Points on a hilly landscape, in no order, each with its height.
A ball rolls from a point to the lowest of its 5 nearest points, and stops where none of them is lower. Distance is the straight distance between rows; heights are no part of it.
Q90 (h 227): [-1,59,1,15,9,-5,5,-7,-26,-4,-2,-14]
Q261 (h 584): [19,66,-30,-16,37,-16,5,-8,-41,-14,-6,-25]
Q365 (h 255): [-7,51,25,29,30,23,26,-9,-6,7,-23,-43]
Q923 (h 117): [-12,14,-16,-18,2,-3,-11,30,-23,-35,28,25]
Q469 (h 587): [31,61,-38,-41,63,-25,-11,12,-41,-32,-5,-35]
Q542 (h 268): [10,62,3,19,21,1,14,-10,-25,3,-11,-30]
Q886 (h 226): [13,-40,21,20,-18,23,8,4,34,6,-17,-7]
Q349 (h 589): [27,50,-42,-50,59,-25,-6,11,-51,-37,2,-37]
Q735 (h 606): [35,68,-34,-18,47,-15,-4,-5,-33,-18,-8,-29]
Q414 (h 349): [21,68,-9,11,26,1,10,-10,-28,5,-12,-33]
Q630 (h 149): [-35,-73,9,-28,-39,-28,-20,-12,29,31,32,48]
Q437 (h 60): [0,-30,-37,-15,-14,1,-6,31,-4,-22,18,25]
Q985 (h 607): [-11,38,-27,-38,29,-18,0,2,-57,-31,19,-11]
Q878 (h 288): [13,63,14,30,30,13,23,-9,-17,11,-20,-40]
Q649 (h 107): [-23,-71,42,-10,-45,2,-17,-25,37,45,14,25]
Q796 (h 517): [2,7,-6,9,-9,4,-9,24,-1,-24,15,20]
Q822 (h 37): [-21,-65,29,-6,-44,-10,-13,-30,28,39,11,27]
Q510 (h 131): [-13,49,-13,-14,16,-12,-3,2,-40,-27,12,-1]
Q708 (h 238): [-23,-62,-34,-25,-22,-19,0,7,0,9,9,34]
Q195 (h 329): [22,-26,7,20,-18,8,5,16,22,-2,-6,2]
Q871 (h 424): [2,59,-28,-25,28,-17,1,-10,-43,-20,0,-12]
Q177 (h 583): [31,67,-41,-30,54,-17,-5,-1,-36,-30,-8,-32]
Q41 (h 109): [-9,-50,-39,-13,-19,-9,-3,16,5,-1,8,31]
Q15 (h 96): [8,-6,41,31,-2,26,6,15,30,-9,-6,-11]
Q729 (h 169): [-6,-19,-33,-24,-4,2,-10,35,-13,-27,25,24]
Q36 (h 489): [28,71,-18,4,35,-3,-1,-12,-25,-1,-15,-33]
Q680 (h 383): [38,80,-1,17,51,14,3,-5,-16,11,-25,-51]
Q224 (h 503): [18,-27,-12,11,-20,2,-2,16,18,-3,0,16]
Q222 (h 247): [8,-36,-24,5,-23,-4,-3,13,13,-1,2,21]
Q364 (h 184): [5,-16,41,29,8,38,11,7,45,-9,-16,-15]
Q350 (h 670): [9,-13,-17,10,-21,1,-6,25,9,-14,10,21]
Q475 (h 224): [-39,-78,-16,-34,-26,-35,-8,-4,9,17,25,47]
Q132 (h 201): [-5,-51,-24,-4,-31,-13,0,-2,12,15,-1,24]
Q392 (h 225): [-12,47,37,35,19,22,20,-1,1,-1,-13,-32]
Q992 (h 101): [-1,-58,26,4,-24,14,12,-22,28,27,-22,-2]
Q48 (h 103): [-12,35,-8,-3,1,-8,-9,9,-24,-26,19,15]
Q689 (h 111): [-20,-64,43,0,-22,22,3,-37,43,39,-19,-2]
Q76 (h 214): [-9,34,34,33,8,12,10,5,1,-6,-5,-16]
Q626 (h 79): [-35,-68,59,-10,-25,35,-3,-41,45,41,-12,6]
Q104 (h 159): [-37,-79,1,-36,-33,-26,-25,-11,32,23,41,59]
Q461 (h 148): [-9,-1,-25,-15,-3,4,-11,31,-12,-32,24,27]
Q385 (h 215): [4,-46,-15,4,-27,-4,3,0,18,9,-5,21]
Q280 (h 64): [-24,-69,42,-5,-38,5,-4,-30,33,41,-3,13]
Q618 (h 409): [-24,-67,-18,-18,-30,-29,-6,-8,10,19,11,36]
Q238 (h 143): [-3,-63,15,4,-33,0,3,-21,24,32,-14,7]
Q190 (h 150): [-28,-67,19,-12,-39,-20,-12,-21,28,33,14,32]
Q23 (h 733): [0,-56,28,8,-12,33,13,-22,39,21,-30,-10]
Q319 (h 601): [45,78,-23,-3,49,-9,-5,-1,-21,-2,-14,-34]
Q659 (h 577): [-8,17,48,34,12,28,12,9,20,-11,-10,-19]
Q272 (h 135): [-10,47,-2,12,5,-7,1,2,-26,-19,10,3]
Q590 (h 720): [10,-6,2,21,-13,7,-2,23,10,-12,4,10]
Q940 (h 340): [24,65,11,21,43,23,21,-10,-13,14,-29,-54]
Q271 (h 236): [0,26,-1,13,-4,2,-8,17,-6,-20,11,13]
Q922 (h 276): [1,22,15,25,-5,3,0,15,1,-13,6,2]
Q944 (h 277): [16,-41,4,14,-22,8,5,5,22,12,-13,3]
Q586 (h 183): [-6,49,14,22,4,2,4,1,-18,-6,3,-8]

For each start below, name the point where the ball stops.
Q944 => Q437
Q940 => Q48
Q689 => Q822
Q796 => Q437
Q392 => Q48
Q618 => Q822
Q590 => Q48
